Points, in no order, along strands that fork and pass close to each other.
Points whose rows are less than 82.6 apart are linked; no others are. Some points are linked to none.
tobom: [-26  12  25  -8   7 -35  -1  22  -5   3 -20   6   1  15  41 -11  27  -7
  -7 -28]
Rola: [-63  17   8   0  13 -22   7  31  -7   1 -49  19  23   8   8 -31  22 -19
  -3 -37]
vupo: [ 27   0 -47 -17 -19  -9 -28  -4  50 -14   8 -10 -25 -52 -21  14 -24 -28
  20   8]
Favam: [-25  30  25  51   8  34  17 -14 -40  12 -30  17  19  37  10 -43   1  16
 -36  -9]
dubev: [ 39   1 -19  13 -19  35 -27 -10   3 -41  21  -4 -18 -25 -42  -1   0  -5
 -42   4]
Zudek: [ -9  -5  24  14 -26 -19 -25  21 -34  13  -3   8   6  10 -28   3  29   2
   6  -1]
Vip: [-11  12  17  17  11   3   5 -10 -45   8  12  -5  57  39  -9 -11 -27  11
   6  14]
dag: [ 24 -58  12 -28   0  -8  29  26 -19  -8  35 -25  11   2  17  43  -3  10
  18  -5]
Keriz: [-20   5 -12 -32  -6 -12 -15  22 -10  19   8  15   7  26 -12  -2  -2  -5
  45  -4]
lidu: [ 39 -23  -8 -48  -5 -27  -3   4   9 -20  -8  -6   0  10  30  35  -1  17
  20 -29]
gom: [-25  20  -6  17  21   0   0   7  22 -35 -15   0  13 -19  -9 -20  11 -26
 -50  -8]
nagiv: [  5   8  -3 -46  -9 -18  -8 -16  30  -1 -41  20 -23   2 -26  -6  11   8
  36  12]
Napi: [ 33 -44  -6  22 -40  23   1  16 -32  -4  51 -39  -3  -7  39  38 -22 -16
 -25 -12]
kun: [-45   4  -8 -15  21   3  30   2  33   7 -68  33  -1  36 -22 -30 -19  17
   8   2]
Tavi: [ 30  11  15  15  -9  19  -5  -8 -28 -43  13 -17   1  11  18   0  17   7
 -60 -30]
bip: [-74  -3  18  33   3 -17  23  12   5  -7 -63   7  24  -8 -12 -29   5  -9
   3   4]
zom: [-43  12   6  14  48  25  36  17 -16  29  17  23  28  12 -18  -9  -5 -17
 -18  -1]
det: [ 25 -32   6 -38  20  10  22  23  -8  -3  30 -17   1  -3  -5  26  19  10
 -14 -19]
Gimas: [-46 -10  -6  26 -24  -8  22   8  39  27 -27   1 -28 -19   1 -20  -2  12
  35  43]
Nifav: [ 26  -6   1   4 -17 -10   0 -17 -10  -5  24 -37   8   7  50  14 -21  17
  15   2]
zibu: [  1 -42 -18  18 -14 -12 -13  14 -20  49  50 -22 -16  -9   1  34 -23 -11
  38  16]
fupu: [  4 -12  22 -41  42 -11 -11  21  -8  -6 -22  12  -2 -11 -44  23  42 -15
 -20 -47]
rez: [-16  11   4 -21  16   7   5   1  26 -34 -17   5   6 -35 -76  -4   5 -19
   1  23]
tezaf: [-18  17  -6 -45  30  18  11   1  -7 -11   4  21  18  33 -46 -14   3   9
   0 -11]
fekiv: [ -2  11   0  -2  -9  -5   3 -26  24  -9 -52  19 -15   6 -24 -33  23  19
  10  21]
vas: [ 42   5   4   1  10  34   0 -34 -38  31  42  -6  12  38  22   2 -38  18
  14   3]
Kofiz: [-47   4  13  35  17 -20  17   4 -37  13  11   0  53  26  13  -1 -21  -9
   7  29]
Bag: [ 23 -35   8 -21  -3  15  33 -19  20   3  25 -49 -21 -18   6  21  12  31
  17  28]
tono: [  4   8  17  13 -12 -17 -14  21  28 -35  -5   1 -15 -65  11   4  16 -42
 -27  -7]
til: [ 13   6  10   4 -13 -18 -16   5 -40 -38   1 -17  37  21  25   4   7   3
 -36 -37]
podud: [  4 -18  28  22 -20 -24   2   4   8  15   0 -31  -8 -30  37  30  24   4
  -4  23]
kizu: [ 41 -19  23 -64   0 -22  -7  12   9 -48 -27   7   6 -30 -32  23  19   2
  14 -31]
rino: [ 16   5  31  -1  -3 -13  -9  21   6 -46 -17  -2 -17 -54  -6   5  47 -24
 -39 -32]
Guso: [ 43  26  19   0  15  -5 -25 -24  12 -33 -44  35 -30 -35 -64 -12  28  -4
 -31  -9]
zif: [-38   4  21  42 -10  20  31  12 -26  38  41  -3  -2  13  34 -23 -16  -8
   9  17]
zin: [-19  15 -24  37  20  25  23 -11  19  28  24  10   5  19  32  -7 -45 -11
 -14  31]
zumi: [-15  33  -8  29  26  22  22 -23  12   4   4  11  18  22  35 -23 -17  -1
 -33  11]
naf: [ 48 -14 -30   0 -37  33 -42  -4  -2   0  40 -15 -28 -12 -11   8  -6  -1
 -14  -3]
lup: [ -4   0   5 -47  30  -3   9  15   9 -10   1  14  -3  10 -22   9  24  -5
  -3 -24]
zab: [ 31 -48 -16 -53  -6   5   8 -18  20  15  19 -36 -20 -14  -7  21 -10  26
  50   0]
nasu: [-14  31  -3  17  22  20   2 -19  -4 -37 -24   3  12   6 -20 -40  30   2
 -49 -31]
lotep: [-37  15  -2  14  41  16   9  35 -22  45  -6  46   0  37 -12  -7  -2 -14
 -17 -20]
von: [ 17   5 -30   0  -1  12 -29 -14   4  39   8  20 -25  18 -25   8 -10  17
   9  22]
komol: [-21  13 -12   3  29  20  18  19  -7   2  54  -7  31  13  -1   0 -23 -13
  -7   2]
tolum: [ -1   9  -4  11  15  -9   1 -20  31  -4 -40   8  -4   1  11   3   9  14
 -16  24]
Bado: [ 16  -4 -39  -4   2 -10 -33 -20  31  37 -11   5 -25  10  23  20 -21  10
  33  12]
tani: [ 41   1   2 -51 -16 -33 -24   5  16 -42 -27   7 -12 -10   8  19  14   4
  10 -37]
Zumu: [ 15  -5   6  20 -25  -2   4 -11   9 -18  14 -40  -6 -22  29  12   4  -1
 -18  23]
leg: [ 14  -3   2 -19 -15   1   3   4 -29 -55  32 -29  56  10   4  -8 -10  13
  -3 -28]
Ruru: [-25   0   3 -10 -29  -1  13   6  51   0 -22   0 -44 -52 -12 -24  13 -12
  30  35]
lalu: [ 31  21 -13   2 -11   9 -29 -24  22 -50 -12  10 -21 -38 -34 -17  12 -12
 -28   8]
Bezus: [-43   8  -6 -30  24  18  15   9  21  -2 -16  17  15   1 -58 -18  -3  -9
   1  19]
gerav: [-35   3 -12  29 -11  19  30   4   5  26  57 -29 -15 -18  30 -19 -26  -4
  16  17]
Seved: [-67   4  25  61  11 -11  32   0 -21  10 -40   4  51  16   8 -18 -14  -5
 -12   8]
pasez: [-30  23  -2  14  18 -14  19   1   4   5  -2   2  16  21  61 -11   0  -8
 -10 -14]
pazes: [-19  -3 -18  67  12   8  11 -18  10  52 -11   6 -14  10  33   8 -39   1
   2  45]
tiper: [ 25  18 -25 -35   0  -2 -26 -24  45   0 -24  23 -50 -17 -10  -6   9   4
  20  -1]
muruz: [-26   7   2  27  25  12  15  11   2  41 -32  39  -5  41   8  -9 -16   9
 -12   3]
rov: [-12  29   0  36  -6  24 -12 -33 -25 -27 -21  -1  12  35   5 -45  15  15
 -46  -4]
rek: [ 56  -7   3   4 -20  13 -12 -18 -32   6  40 -25   9  34  54  14 -35  21
  10 -15]
fito: [ 32 -42 -31 -47 -10  16   6  10   7  26  44 -29 -25   2  25  25 -18   3
  43 -25]
Luve: [-34   1  -6  57 -17   2  -8  -7 -13  40 -11  10   8  16   0  -7 -20  -3
   4  47]
gid: [-37  23   8  40  16   5  14   0 -13  22 -60  30   7  37  11 -32  11  19
 -27 -21]
Vuz: [ 53   2 -49 -23 -23   2 -46 -20  40 -10  -1   6 -44 -26  -3   5 -15  -8
  15 -15]
Deva: [ 26 -25   9 -26   1  21  17   4   5  -9  18 -23 -12 -17 -27  13  25  22
   0  21]
gonu: [ 34  11  -9   5  17  30 -14 -22 -24  32  19  15   1  38 -16  14 -13  24
  -6   7]
fut: [-28   8   7   7   4 -31 -15  18  28 -20 -26  14  11 -42  -6   3  13 -38
 -21   0]
gug: [  4 -16   2 -10 -37 -13 -40  21 -34  14  26   0   8   9 -21  13   8   5
  28   5]
merun: [ -2 -11 -11 -29 -14 -26  -1  21  -9 -42  19 -21  43   2   6   8 -13   0
  26 -18]
deba: [ 30 -59  -6 -14 -29  20  34  17 -27  -9  49 -38   5  -7  46  27 -24   5
  -1 -26]
bobe: [-43   0  -6  23  -9  10  52 -10  26  18  14 -26 -10  -8  19 -22  -6   5
  18  41]
nar: [ -3  23  12  -6  -7  -5  -6 -16 -36  -8   1  11  52  42   0 -30  -2  18
  13 -11]
puga: [ -3  13  13 -19  53 -21 -20  11   4 -24 -46  23  12 -42 -41  17  21 -39
 -31 -40]
zisis: [-19 -12  -3  13   2 -45  -5  15 -26  -8  16 -17  48  13  17  25 -15  -6
  14  10]
zilir: [ -6 -14 -20 -47  -8 -15  -9  20   1  20  35  -8 -25  10   8  16   0 -10
  57 -21]
kogi: [  9  25  12 -13  14  -2 -15 -11  21 -23 -43  37 -16 -32 -84  -5  14 -21
 -10  13]
gaf: [  1 -23   9  28  -5 -22  -1   6 -33  51  37  -5  -6  16  34  30 -16  -3
  43  11]
fek: [  3  -1  27  31   5  12  11  10 -46  59  55   9  -4  21  47   4 -15   5
  10   1]
bagin: [ 54  20   1 -16 -26   6 -16  -5  18 -59   1  29 -32 -58 -43 -15  13 -30
 -12 -23]
doruf: [ 42 -19 -31 -23   7 -26 -33  -8  12  16   0  -3 -12  11  26  41 -21   6
  21 -16]
Segus: [-12  -8 -30  -9 -15  10   2   1  46  -5  18 -18 -28 -56 -16  -4  -2 -18
  21  24]
Nire: [-21  -2  23  39 -25  -7  -7   5 -21  16  -6  -7  16   8  -8 -13  18   8
 -16  28]
fope: [  2 -10  26   6  12 -27   4  -6  29  21 -31   7 -15 -11  13  29  25  15
  -2  29]
luti: [ 27   0  22 -38 -17   0 -12  20   0  -3   0  23 -46 -31 -34   8  35  -6
   0 -12]
Geru: [  6  23   9 -19   2   6   0 -24 -19  18  -9  14   7  50  20 -28  -4  35
  30  -4]
kuz: [  3  23 -38  23  -9   9   6 -49  18   8   1 -24   9  15  25 -19 -39  18
  23  43]
Buz: [ 22   1  34  10  -2   3 -11   3 -13 -36 -11  -7 -11 -15   6   4  45   3
 -55 -27]

Follow the links from the first point to the second, and from the first to the third. Name the last point that the two ways share.
Vip, deba, rez: det
nar, Nire, lotep: Kofiz
dubev, Napi, Zudek: det
puga, Kofiz, lalu: lup

A fork is a point with three links, a tip a point with one. Leave the first point through the second and follow the links. Name the first fork or tip that comes.
tiper, Vuz: zibu
fito, zilir: Kofiz
Nifav, rek: kizu
merun, leg: komol
pasez, zumi: det

A fork is a point with three links. Follow the links from the first point to the second and name the forks in between, in order.
puga, pazes: lup det
Bag, Guso: det lup
rino, fito: Kofiz
zisis, dag: Kofiz det

Name the points in between on the shortest way along the links from the first point to the second, in order.
Deva, Seved: Bag zab fito zilir Keriz gug Zudek Nire Luve pazes zin zumi pasez tobom Rola bip
tolum, lidu: fope podud Zumu Nifav rek vas gonu von Bado doruf
gaf, tolum: fek zif gerav bobe Gimas Ruru Segus vupo Vuz tiper nagiv fekiv
fupu, dubev: lup tezaf Bezus rez kogi Guso lalu
